Points on a hilly landscape, in no order, each with its height.
From any point a ball rolls to the lowest of the 2 points nearest to it. It stops when none of these is lower. Distance is the straight distance between rows; heights are no part of it.
Z844: [  8 -10  -9   9  21  18  11  20   2  -2   6  13 -22   9 -19  -1  -7  12
 -22  40  54  19  46 -37  22 -24 -23  12   7   5  46  14  38  -9]  height 434
Z119: [-19  -5 -18 -57 -34   2 -21   7   6 -11 -44 -30 -20 -18 -19  -6 -26  -4
 -18 -36   7 -25  -7   0  37  -1 -29  27 -19 -17   9 -15   3  33]  height 321
Z760: [  5  16 -11  63 -23 -12  22  -2 -10 -22 -10  16  -8  21 -17   7  14  19
   8  -2 -36  -2 -19   9 -45   0  29 -43 -13   1  -3   6  15  -3]  height 493
Z487: [-43 -12 -14 -68 -49  -8 -18   4   7 -23 -42 -29   5 -30  -7  -6  -7 -10
   3 -12 -36   3  -9  12  -3  31  23   4 -20   4 -10 -21 -29  30]  height 167
Z806: [-20  -4   4 -71   0  12 -20  16  13  14  34 -15   5  -5  19 -14   2 -11
  11 -11  -1   4  12  -8   9 -20  -6  -2  15  15 -17  -6  -2 -11]  height 364
Z334: [  7 -19 -17 -26  29   5   3 -18  -3  20   6  12  -4  -8  -2 -14 -26 -10
   7 -15  14  -5  14 -15  14  -7 -50  10  12   3 -10  18  65  -8]  height 448
Z39: [-19 -21  31 -52  -7  16  -7  34   3   9 -14 -21 -18 -18   1  -2  17   2
  17  14  -6   7 -18  21  14 -13   9  21  39  22   0 -31  -6  -4]  height 476
Z523: [ 23 -26   7  36  17 -16  -4 -19   5   2   4  10  22  -8  -5 -24  22  11
 -23 -18  -7 -34  10  -7   8  -1  -2  18  -8 -13  27  28  17  30]  height 266
Z340: [ -5 -17   6   2   9 -27  23   5   7  -5   7  -2  42  -5 -10  20   3  21
 -28  -5  25 -13  20  12  28   1  13   9  -2  53   7  -4  -9  17]  height 329
Z15: [  9  -5   3 -18   2  31   6  39 -11  -4  -5 -11 -17   3   8  -8   8  35
   7  51  -3  38   7 -12 -38  -6  18 -40  24 -10  -8 -12 -17 -16]  height 547
Z540: [-21 -17  26 -10  -7 -41  18  -2   7  19 -18  -3   7 -23 -10   5  51  22
 -19 -17 -26 -10 -44   4  32   7  -5  31 -13  31   2  -9 -24   7]  height 555
Z866: [ 21   2 -21 -30  -9  20  -1   6   6  -4 -14   2 -19 -14   2   5   2  18
  23  23   1   5 -37  10 -30   3  19 -27 -14   0 -30 -26 -20 -13]  height 544
Z391: [ 24 -18 -11  12  -9  -1  -4 -21   2 -13 -23 -13 -57   7 -20 -11  -8 -15
 -22 -23   6 -27 -30 -19   9 -31 -36  -2 -25 -17  26   6  33 -21]  height 371
Z366: [  7  19  -7  35  29  -3  -7 -27  16  -6  46  50 -11  24   3  -3   0   2
 -28  42  27  12  17 -15  -7  31  -1   0  32  15  10   5  15   0]  height 630
Z872: [  8  -7   1   2 -29   3   4  -3  -1   4 -19  23  14   5 -18   6  20  14
  13 -38 -22 -19 -28  16  16  -6  11   4 -20  12  -6 -17   0   7]  height 654
Z270: [ 14 -33  -9   7   3  -3 -11   6 -14  -4 -24  15  -3  -7 -25 -19   9  11
 -21  -9  11 -36  -8 -15  31   7 -15  28 -20 -19  21   2  37  26]  height 345
Z692: [ -4 -18 -11  -6  31 -13 -20  -7 -28  27  33  23  22  -1  14   1  -7 -24
   3   2  18 -19   4 -18 -15  29  -6  21  10  -1  10  31  29   6]  height 589
Z430: [  5  -5 -15 -53  -8  -7 -16  -6 -12   0  -2 -20 -23 -25  -8   8  -9 -13
 -18  -9 -24 -11 -57  -3  10 -14 -13   9   2  31  -6   0 -17 -21]  height 442
Z912: [  0  31 -25  45   5 -21  33 -19 -12 -12  17 -10 -10  16  23  -4   2   1
 -24  54   3   8   9  20 -33  31  23 -12 -13  10 -16  33   9   0]  height 563
Z515: [ -3   8 -14 -62 -11  23 -13  40  14 -32 -28 -23 -40  -7 -20  -6 -13 -13
   9  10   4  32 -38   6  -9  -8 -17   2  27 -13 -16 -26 -15 -30]  height 466
Z457: [ 21   2  34  64 -21 -20 -10  -5 -14  11  -5 -24   1  44   4   6  41 -15
 -15 -20 -27 -21  -8  21   5  -3   2  19 -28  -2  31  14  14   7]  height 244
Z317: [-12   0  23 -19  -7  17 -12  41 -18  -6  -3  -3   7  -8  14 -17  -7   7
  32  -5 -20  -9   0  17  -5   5  39  -9  34  -8 -36 -33 -36  19]  height 365
Z489: [-13  18  -5 -33   3  46 -14  25  25   1  15 -23   1  -7  24 -17 -10  -1
  48  25   5  28  31  12 -17   5  19 -16  19 -28 -35 -19 -32   7]  height 595
Z357: [-19  -4  -4 -31 -23   1   3  18 -26 -22 -17 -31 -17  14 -13  -3 -18  -5
  -5 -12 -14  -8 -50  12   1  24  -8  10  13 -22 -26 -11   3  -6]  height 427
Z470: [  6 -10 -13 -17 -36 -12 -28  11  42 -11 -10  13  10   0  -1 -23   7  -4
  31 -40  -7   0  20  11  16   4  14 -11  -3 -19   2 -27   6  37]  height 469
Z359: [  9  -3   9   0  -6 -16  23  -4 -17  -6 -27 -15 -31  -5 -15  -1  14  17
 -25   5 -56  10 -53   3  -8  -3  -8   7 -20  15 -18 -17 -14 -23]  height 245
Z837: [  8  -1 -25  20  26 -26  17 -17  -3   7  17   5  -2  -5  -8  -1  -9   3
 -43  14  22 -17  42   7   6  -7 -44  20 -16  16  11  45  39  13]  height 402
Z393: [-14  -7  -6 -19  43  18  30  20 -15   7  13   1  19  23  -2  20 -12  -2
   6  22   1  15  19  -1   1  24 -20   3  20  21  -9   1  17 -33]  height 428
Z674: [ 16 -11 -21 -30  12  31 -11  12   5 -22 -13   1 -18   5 -27 -10  -6  12
  -7   0  11  20 -22  -8   1  -4 -10 -11  19 -23   6 -21  14 -26]  height 423
Z386: [  3  31 -15  45 -14 -16  20 -36  25 -25  33 -12 -23  31   1  -2  -1   6
 -46  33   4  19  15  29 -21  11  -1 -24 -17  -1 -12   9   0 -10]  height 587
Z411: [ 13  -2 -26 -17 -12  21 -17 -25  17  15  29   5   0  19   8  11 -10  -7
   8  -7   8   3  -4   3 -13  -7  -5 -19  16 -27 -20  27   6  -7]  height 455
Z321: [ -4  13  -6  -3  19  24  -8  26   0  -4  32  20  25  -2  28 -10 -23 -25
  51   6  16  20  34   8 -28   7  21 -26  16 -38 -23  -9 -20   2]  height 569
Z147: [ 13  29   3  64   5  -3   9 -53  26  -8  35  36   0   6 -21  17   8   1
 -43  12  45  15  58 -16   2 -23 -11  19 -20  -7  13  25  19  21]  height 567
Z105: [  9   8  -4  32  45 -27  32 -27   3  22  30  34  19   6   5  13  -1 -29
 -25  12  27   0  58  -3  16   6 -25  24 -10  19  14  49  21  22]  height 362
Z150: [ 12 -26   3 -23  29  29   3  37   1  -1 -14 -18  -1   4 -12   4   6  32
 -19  17  40   7  17 -21  39 -10 -27  13  28  -6  21   6  30   3]  height 387
Z186: [-14  -4  19   6  19  21   0  22   9 -22  16  -2 -21  27 -21  24  -8  23
 -43  35  36  35  36 -20   9  -4 -12  -8  19  16  44 -11  21 -24]  height 468
Z425: [ 16  25  -6  87 -22 -21   5 -27  17 -16  12  27  -8   9  -8  11  17  -7
 -14   6 -17  -9  -4  -5 -24  -9  20 -19   5  10  31   7  -6  -8]  height 516
Z720: [ 22 -28   2  40 -34   5   1  -4  -5  29 -23 -45 -10  25  -6  22  36  -6
   1 -21 -43 -10 -21   5   0  -9  -2  25 -31  -8  24   2  28 -19]  height 210
Z450: [  1  24  22  33 -35  -5  -7  -9  -7   9 -31 -15  -7  -6  10   0  22  -5
  42 -35 -59 -10 -23  17 -13  -7  27 -12 -33   0 -19 -18 -20   2]  height 707
Z320: [-11   4  24  54 -30 -20   5 -12 -42  20  -8 -33  28  17   1   4  26  -2
 -17 -28 -46  -9 -24  13   5   1  36   5 -31   7  12   6 -15   8]  height 170
Z583: [ 13   3   2  12   4   3  19 -14  15 -20  -9  14  11  23  -6  -3  21  38
 -41  12   0  10  11   2  27 -20 -16  11  19  18  -9 -10   2  -4]  height 268
Z245: [-35 -25  28 -43 -22 -24  -6  26  -5  12 -37   1 -11 -18  -7   7  30  14
  -2 -10 -15  12 -50   7  27   9   9  35   5  26   0 -20  -7  21]  height 517
Z503: [-16  18 -12  57  20 -28  15  16 -29 -23  14  10  25 -13  20  -3   6 -37
  11  -2  34 -11  -3  19  -5  19  19 -10  16   7 -15   0 -34 -14]  height 337
Z873: [  9 -22  26  10 -50 -32   2 -20   7  43 -29 -19  -6  -8 -12   7  28  -2
  13 -33 -58  -2 -33   1  17 -15   4   5 -40  12  17  -5   7 -13]  height 125
Z144: [ -5  26   4  -7   3  -7  29  14   3  18 -47   5 -18 -27   5 -21  27  28
  45  17 -61   0 -37   5 -17  -5  13  -9 -42  -7 -28 -10 -32  14]  height 644
Z173: [  2   2  -8  29  -2  -8  25  13   6 -26 -22  24 -15  33 -36  23  13  28
 -14  15 -21 -13 -13  23 -21  35  16  -3  -1   4  -3  -5  12   2]  height 457
Z716: [-13   8  -8   2  22  34   9  15   0  10   9  19  -3   1  17  -7  -1  16
   1  47  26  46  17 -23 -42   8  14 -46  24 -18 -15   2  11 -23]  height 575
Z18: [ -2   1 -32   4   3 -21  43 -32   7 -29  12 -18  -6   6 -11  33 -24   7
 -28  18   5   7   2  33 -11  22   1   1 -13  39  -4  12   6 -23]  height 405
Z98: [ -1  -9   3 -52  31  48 -24  28  25  14   4 -22 -30   1  -3  22 -45   6
  12   6  19  40  24 -19 -13 -18 -39 -16  29 -22   7 -14  30 -55]  height 521
Z627: [ -8  26  -2 -43  16  29 -20  18  19  -7  31  -7 -17  31   6   8 -58  -6
  41  32 -11  24  82  -4 -19  24   4  -8   3 -34  -5  -9   9 -17]  height 359
Z800: [-20 -39  26 -20   6   0  21  31 -13   3  -5 -20  30  -7   6  15  21  28
 -17   8  15   7   8   4  27 -11  10  23  13  41  15 -10 -25   8]  height 381
Z539: [ 25  16   2  30  10  15 -10 -37  18   8  17  27   3  -1  15 -23  -7 -34
  24 -33  11 -36  16 -21  12 -42  -8   0 -12 -18   8  26  -3  18]  height 528
Z933: [ -9  13  10   5  22  24  -3 -21  31  48  22  54   8  10  12 -20  -5   3
  11  14  47  21  50 -51   3 -23 -38 -12   9 -20   3  18  34   6]  height 199
Z729: [ -3   6 -11  46  37 -23  -6   1 -49  19  26  11  46  -7  19   5  -3 -17
  11   0  17 -12   4  12 -25  38  31   7  -1   9   2  20 -24   2]  height 276
Z355: [-35  23  13 -35 -38 -25 -25 -11 -18   4 -36 -29   4 -36  10   2  13   0
  26 -25 -48  -6 -56  -2 -19  10  40  -6 -32   5 -16 -10 -46  36]  height 296
Z135: [-46   8   3 -60 -42 -18 -20  -1  -9   1 -69 -31  -7 -48   3  -5 -13   8
  16   6 -29  -3 -46   4 -31  34  14   4 -22  11 -21   2 -24  35]  height 243
Z513: [ 11  46   1  78 -24 -16  -3 -41  38 -17  35  10   4  12 -21   8  -3  -7
 -33   0  23  20  43  24  -5 -24   1 -11 -17   3  16  10 -16  19]  height 551
Z327: [ -7  -9  25   4   5  35  -7  25  -2   1   4 -23 -39  18 -13  13 -20  27
   2  43  37  44  22 -19 -15  -3   4 -21  30  -9  35 -15  23 -57]  height 495
Z581: [-23 -11  26 -57   0  14 -44  35  13  23   8 -22  28 -27  13  -4 -12  -5
  15 -22  -3 -22  14   2  28 -10   0  14  38  21   1  -1 -34  14]  height 410
Z207: [ 21   1  16  25  44  -9  14  -5   8  11  15   9  49  -3  16   8   2  10
  -8 -14  29 -15  26  -9  34 -12 -14   9   6  35   3  19  -5  11]  height 267
Z388: [-19  -1   4  17 -27 -36   0  26   2  19 -21  11  12  -3  -3   2  25   0
  45 -55 -48  -6 -34   9   8  11  22 -11 -34   7 -16 -27 -25  11]  height 684
Z637: [-17  23   8  12 -15 -43  35   3 -31  -1 -41 -13   9 -10  13   7  39  10
 -10   4 -50   8 -40  -5  -3  16  35 -16 -36  31 -14 -10 -37  17]  height 409
Z2: [-46  20  20  -3 -21 -23  14  16 -37  29 -54  -9  14 -22   3   4  26  25
  17  -4 -31   0 -53 -15 -14  32  31 -24 -40   6  -4  -7 -43  30]  height 356
Z668: [ 10   5 -20  11 -25 -36  30 -24  18 -30  -2 -40 -36  -2 -10  28  -3  15
 -46   7 -11  20  -4  30 -13  -5   5 -11 -37  26   7 -17 -14 -15]  height 439
Z47: [ 10  26 -17  68  19 -44  10 -14 -31  13  44  33  29   0  11   6 -13 -28
  -5  15  -7  -5  32  19 -10  12  16   4   6  20   0  23  -8  -3]  height 211
Z908: [ 12 -14 -11   0  39   3  25 -24   4  -2  -1   9  -5   4 -20  27 -16  -1
 -28  -7  29   9  16  -6   2  12 -48   9   6  10   6  29  32 -20]  height 438
Z428: [ 34  -3  20  47  11   2   8 -52  -9  26  44   2  -3  18  16  13   7 -27
   3  10   2  -9  18  -8 -18 -30 -12  11  -6  -5  19  36  23  -3]  height 251
Z943: [ 20 -17 -15  12   4  15  14  -2  14   5  16  16  22   1  -7   1  24   5
  -6   7  20  13   3  -8  -7  -5  16 -27  17  -1 -10  15  -4 -10]  height 486
Z70: [ 33   5 -22  28  18 -23   2 -36  -7 -19  26  32  -4  15  -4   2   1  19
 -47  39  25   6  10  -6  -2  14  -6  35   8  -6  20  10  32  -1]  height 651
Z36: [ 22   3   4  71 -28   1   9 -39  26  -9  -2  -1 -34  27 -23  20  11  -7
 -29  11 -18  10  13   2  -7  -5   5  -9 -27   9  44  12  27 -10]  height 535
Z400: [-19  13   4   2  -8   2  -9  16 -11   6  -8  -6  30 -22   0  -4   8 -17
  42 -38   7 -22 -25  10 -17   3  31 -17  -2   9  -2 -12 -34  -3]  height 599
Z704: [  5  -8 -14 -23  23  28   5  21 -20   3   6   7   8  13  10  -9 -27  -4
  29  19   8 -12  -1   8  -9  29  29   5  19  -1 -16   6  21 -19]  height 474
Z874: [ -3 -20  29 -38  34  26  19  33  -4  12   0 -19 -17   2 -10  34 -24  12
   1  28   3  26   7   2  -3   2   1  -6  35  33  -3   5  14 -29]  height 465
Z601: [ 24 -17  16  64   9 -24   6 -27  -9   9  20 -14  43 -10  -6   1  26  -9
 -16 -35   2 -23 -10   3  24   5  19  26 -26   2  14  19 -14  -1]  height 182
Z795: [  9   8  23  42 -17 -21  32 -13  15  -3 -10   8  -8  28  13  -2  37  25
 -18 -20 -10   2 -10  10  28 -32   1   0  -3  28  -6 -22 -15   1]  height 328
Z42: [ -2  19 -16  39  -1   9   9 -21  11 -11  22  29 -18  25  -9  -8  19  27
 -31  47  22  26   7  -2 -15  24   7 -21  -8   8   4 -10 -17 -15]  height 608
Z582: [ 21   0  11  26  33 -24  16 -32   0  42  14  52  11 -11   9   6  -1 -13
   4  -8  15   8  38 -21 -10   5 -39   5   7 -14   4  45  42  15]  height 322
Z248: [ -5  31   3  66   0 -29  43  18 -15 -32 -20 -17  22 -14  18  -1  19  -9
  14   2  20  -8 -11  19  14  14  19 -22  -5  11 -13 -19 -53   2]  height 385
Z653: [-36  -6   3 -62 -16   3 -17  19 -25 -16 -31 -22   3 -37 -14  18   4 -12
  -3  -1 -10  -2 -68  -3   3  12   8  32 -11  22  -6  -1  -9   1]  height 475
Z886: [-22 -16   4 -41 -38 -16 -24  -4 -18   0 -25 -36  -7   7 -17 -12  -3   0
  -9 -37 -34 -19 -34   4  18  19 -13  19 -23  -9  -8  -9  11  11]  height 379
Z927: [ 16   8 -20  32  18  -5   7 -10 -24  -5  17  -1 -11  10  15 -16  18 -16
   2  39  -7 -11 -11  -3 -38  28  14 -26   4 -16 -22  39   8 -15]  height 533
Z702: [ -6 -35   7 -68  20  19  -9  19   9  16   9  -4  -4  19  18  15 -50 -17
  22  -4  15  11  50 -25  11 -10 -39   3  14 -26   7   4  23   1]  height 374
Z992: [ -3 -19   7 -11  22   5 -42   5  -6   6  30  12  46 -13  18  -3  -7 -20
  17 -23  34 -28  15  -8  10  23  15  10  13  -8  10   0   0  29]  height 557
Z9: [ -8   7 -17 -22 -16   0  12  51  21  -2 -37  11 -25  27  -8  -1  20  20
  17  18 -22  35 -27  10   3  15  17 -29   2 -14   9 -31   6   1]  height 549
Z383: [ -6  -8 -11 -12  24  -4  30   7 -12 -15   6  -1  22  -1 -17  33 -20   5
 -29  17   7  -6  -3   8   0  36   1   3   7  42 -15  17   2  -7]  height 382
Z650: [ 29 -26 -12  39  -8 -15  -7 -21  -4   0   7  15  -4  13 -22   2  11   9
 -24 -10 -15 -13  -4   5 -21  -3   6   2 -17 -16   1  21  27  -4]  height 326
Z677: [ 16 -11 -15 -28   4   6 -17 -31  -2  -6  -2  -9 -23  -5   7   4 -11   4
 -15 -14  -7 -28 -20  -5   9 -33 -31  -2  -4  19   5   5  19 -14]  height 411
Z32: [ -3   4 -16  -7  17  47  -3  28 -21 -20  -9  22 -28  14 -28  -8 -37  -4
 -14  47  24  22 -16  -3 -14  24  -8  -6  32 -21   8 -18  12 -37]  height 463
Z79: [  2  17   8  16  27   9  27 -16  30  -3  10  14  23  17  16  -8   7  24
 -31  20  36  -5  44 -12  25 -23 -25   2  24  33   7  14  10   9]  height 206
Z706: [  2  -6  -1  -9 -23  10 -26 -36 -16   6  22 -26   5  -4   6 -16 -14 -30
   7 -35 -26 -26  -4  16 -18  -8   3  22  -9 -23 -30  12   5  -2]  height 492
Z929: [ 25  -2   4  24  27 -17   1 -39  -6  44  42  31  19   8  28   5 -11 -33
  27 -18   7  -1  18 -19 -17 -19 -12  17  -5 -40  -1  41  30   3]  height 287
Z996: [  0  10  29  30  -6 -26  37   2  -4 -14   0  -3  20   0   9 -13  31   0
   4 -19  -8 -12 -34  19  10 -10  16   6  -4  16 -10 -20 -44 -13]  height 384
Z897: [-23   8   4 -69   4  24 -25  51  18  10  12 -42   0 -13  20   4 -21  -7
  27  29 -18  24  44  18  -5   8   9   7  27 -22 -10   2 -20 -15]  height 624
Z666: [ 12  25  -3 -10  -4   0  -1   5  -4  -3  -5  -2  10 -43  15  -1  27   0
  32   1 -10  -9 -36  13 -31  -5  20 -25   1  15 -27 -18 -44   0]  height 572
Z520: [-20   9   0 -37 -37  -2 -24  16  -1 -11  -3 -19  33 -39   7  -4 -23 -14
  21 -10 -19   4   5   9 -13   4  30   0  18   4 -32 -34 -72  31]  height 308
Z200: [-38 -17  17 -32 -11  13  -8  42 -23   1 -32 -25  -6 -13   5 -17   9  15
  28  13 -12 -11 -23   8 -14  22  34  -7   9  12 -10 -22 -11   5]  height 421
Z689: [ -7 -17 -12 -79 -10  21  -6   7  15 -25 -24 -25 -17 -32  -5 -15 -39 -20
  -9 -10  10   1   5  -6  24 -27 -36  35  14  -4  -6  -6  -6  13]  height 253
Z392: [  4 -12  40  38  -9 -13 -15 -24 -24  14  -6 -16  36  -9  -4  -1  16   1
  -9 -43 -23 -22 -19   5  15 -17  12   1 -30  -1  24   0 -44   4]  height 90
Z522: [ 15 -10 -13  41 -19 -17  29 -26 -17   0  -2  -8  11   0 -12  16   0  -2
 -31  10  -9  -8   3  28  -7   2  18  15 -13  17  13  12   9  -8]  height 367
Z551: [-12 -12  -2 -43   6  26 -50  25 -12  10  28  -2  25   3   6   2 -28 -16
  26   2   7 -11  26   9   2  33  15  14   7 -12  -6  -1  14   7]  height 519
Z68: [  7  13   4  -5 -55 -12 -27 -23  18  10 -12 -22   5 -25  11 -12  10 -11
  32 -54 -33 -10 -19  28  -2 -19  27  11 -11   2 -27  -9 -28  24]  height 725
Z785: [ 21   6 -14  33  -8  10 -10 -29   0   5  -8  18 -39  16 -17 -17  22  31
 -46   9  31   2  -7 -24  17 -16 -38   2   6 -18   3  -1  34 -16]  height 690
Z63: [-15  -1  19   3  32  26  17 -10  23  14  17  35  -7  23   7 -10  -1  11
 -16  25  29  27  48 -38   4 -14 -27 -19  40   8   0  19  21 -15]  height 134
Z717: [ -4 -26  -9 -66   9  13 -21   9   2 -32   9 -22  -7   6  -3   6 -45  -8
  -4 -22  18  -6  42  -8   9  -5 -29  29 -11 -17  -7   1  22  18]  height 320
Z940: [  7  19   1  30  28   6   1  27 -19 -14  26  34  32  10  28  21  -8   2
  24   7  37  14  14  -3 -25   0  27 -39  25  -7  -1  -3 -12  -4]  height 543
Z65: [ 13 -21  21 -16  12   2  24  29   5 -16 -23 -10  -7  17 -28  -2  19  23
 -34  18  16  24   2   1  40  -9 -14  24  32  30  20  -8  20 -19]  height 332
Z401: [  9   1 -27  14   4   8  -8   1 -18 -24   9  31 -27  16 -16 -13   1 -16
 -11  38   4   4 -14   1 -19  31  16  -1  24 -14   4  13  24 -10]  height 499
Z935: [ 15  15   0  21  10  24  11  28   5  -9  -4  10  17   4   6   4  19  24
   5  19   5  20  -4  -2  -7   3  28 -33  26   6  -5 -22 -29  -4]  height 515
Z663: [-10 -16   1  -4   8  10 -19 -27   1  33  17   5  10 -33  18 -28  -4   1
  14 -38  20 -61  12  -3   6 -16 -28  21 -22  -7  -8  20   8  29]  height 496
Z414: [ 18   6   9  42 -10  -4   7 -37  -5  13  48  -1  -3  20  35   1  16 -16
  11   1  10 -10 -14  -3  -8 -32  -4 -20  -6  -2  -1   2 -21 -16]  height 200
Z552: [ 18  12 -25  15  18  11 -15 -16   4   7   9  43 -12   4  -5 -13  13  16
 -30  18  36  -6   9 -40   9  -8 -30  30   6 -23  14  20  48  25]  height 673
Z913: [ 21  18   5  68  25  -9   5 -47  14   5  28  39  11  -9  22  -6  -6 -37
  11 -16  46  -9  20 -15  11 -19 -24  -4  15 -21  21  12  -5  -8]  height 552
Z542: [  6   5  -2  21  -1  -3 -15  24 -11 -11   5  25  32   2  -7  -2  12   7
  21 -21  -7 -19 -19  20  -2   9  20  10  -1 -17   6  -4  -4   9]  height 628
Z97: [  7 -11  12 -48  18  46 -16  34  13  -3  -3 -33 -30 -18  -9  25 -22  19
  25  11  11  48  16   7  -8 -14   7 -13  32   9   7 -15   2 -31]  height 494
Z426: [-15  33  -5 -19 -18  -4   6  39  10   7 -57   0  -2  -4   4 -11   3  11
  54  -8 -49  15 -22   4  -6  12  29 -14 -23 -17 -25 -23 -24  35]  height 616
Z78: [-12  -5  10 -24 -22  10 -30  14  20  16   2   2  19 -20  18 -24 -12 -10
  14 -40  16 -51  19   2  31 -21  -8  15  -3   4   0 -17 -20  38]  height 456
Z524: [  4   2  14   9  12  -8   2 -11 -13  15  39  -1  27  -7  36 -11  -5 -39
  17 -29   0 -13 -13  -4  -6  -3   2 -21  -6 -10 -22  19 -29 -19]  height 262
Z533: [ 16 -14 -12 -19  23   3  22  -4 -20 -36 -12 -17 -14   3 -25   2 -10   1
 -30   1  18   7 -36   3  11   8 -23   5 -13   0  10 -14  14 -28]  height 376
Z576: [ 11 -23   7   3 -16 -25  15  -5  -6 -16 -31 -21 -38  10 -20   8  11  10
 -23 -18 -14  -7 -52   5  18  -2 -26  20 -24   0  13  -9  13 -25]  height 314
Z161: [ -4  22 -20 -49 -11  18  -1  45   1 -16 -55 -16 -38 -11 -11   0  10   5
  29  33   0  15 -33  10 -13   0   1 -21  -4 -10 -10 -30   1  -3]  height 506
Z916: [-14  -5  -6  33 -17 -38  43  -6 -20 -20 -26 -13  -2  18 -17  14   2  17
 -22   9 -28  -4 -18  27  -5  34  21  -9 -39  19   9  -3   1   4]  height 412
Z549: [-13  -1 -20 -27 -13   6 -15  -5 -28 -21  13 -16  -4  12  15 -18 -14  -7
 -10 -13 -22 -33 -23   1 -25   5  16  -4   4 -12 -30   6  11   1]  height 467
Z389: [-13  10  24 -27  45  32 -13   8  36  38  18  29   7   7  11  -9 -25 -12
  37   6  11  26  72 -49  12 -32 -30 -16  15 -34   9   3  12   1]  height 255
Z617: [ 34  25   3  68  15 -22  11 -51  18  -9  23  45   1  -9  14 -14   8  -3
 -22  13  28 -12  35 -12  17 -41 -18  10 -10  -4  34  21   7  28]  height 573
Z370: [-26  15   3 -45  19  23 -30   9  34  19  26  16 -21  29  -6   2 -41 -25
  34  20  -4  49  77 -22  -5  -6 -28 -12   2 -30  16  -6  13 -22]  height 309
Z151: [ 14 -21  -3 -42  18  35 -21   2   4  11  20  26  -4  12  10   5 -19 -14
   9   4  34  16  28 -24  -1 -10 -11  -9  30 -32  -5  19  27   1]  height 417
Z742: [  0   5   0 -33 -31 -11   5  15  17  -2 -46  18 -32   1 -12   5  -1   8
  23 -14 -52  20 -50  -2   4   5  14 -23 -11   4 -20 -24  -2  13]  height 586
Z72: [-53   9  25  26 -23 -23 -21 -11 -17   6 -11  -9  26 -38   0  -4  -6 -36
  15 -60  19 -20 -33   7  -1  12  11 -17   0 -17  14 -19 -47  10]  height 625
Z325: [ -8   7  -1 -30   0   3  -7   2  19  10  44 -11  23 -17  29 -10 -10 -25
  28 -11  -4 -16  -2   3   8   0  -9 -12  16  -2 -32 -13 -40  -3]  height 315
Z641: [  7 -17 -30 -25 -16   9 -24   1  14  -7 -11  10  -1   4 -20 -22   9  14
  16 -16   9 -17  20   5  20 -16  -7  20 -15 -33   6 -19  25  27]  height 415
Z24: [ -2 -29 -14 -57 -12  -4 -21  46   6 -17 -32 -20 -19   6 -29  -7 -15   7
   1 -27   6 -12 -23  -5  28 -11 -30  19  10 -31  22 -28  10  11]  height 380
Z482: [ -5  -8 -18 -49 -47  -3 -31 -17   6 -18  -3 -29   9 -23  20 -12 -22  -9
   2   0 -46  -3   4  11  -5   2  21   7 -11  -7 -31  -8 -36  12]  height 250
Z990: [ 25  23  14  88 -17 -26  -4 -44   7 -16  26  -8  23  18  -4  17  10 -34
 -22   2 -15 -10  29  13  -1 -13  10  10 -10  16  29  16 -16   6]  height 536
Z608: [ -2 -12 -11 -16  40  25  13   4   5   6 -19  13 -26 -24  17 -21 -24  19
  -8  24  23 -13  22 -35  16 -10 -60   3  16  -7  13  19  62   3]  height 480

For each start below, name the point where the ball stops.
Z321 => Z689
Z366 => Z359
Z872 => Z359
Z426 => Z359

Call two points neighbours if one is among the 2 nearest of the other. Go from one point of each pair to the other, from neighbour to neighbour, staying as low as possible. Name the highest point that can't be avoided.
Z47, Z79 => Z248
Z523, Z414 => Z470
Z873, Z392 => Z457
Z487, Z523 => Z916
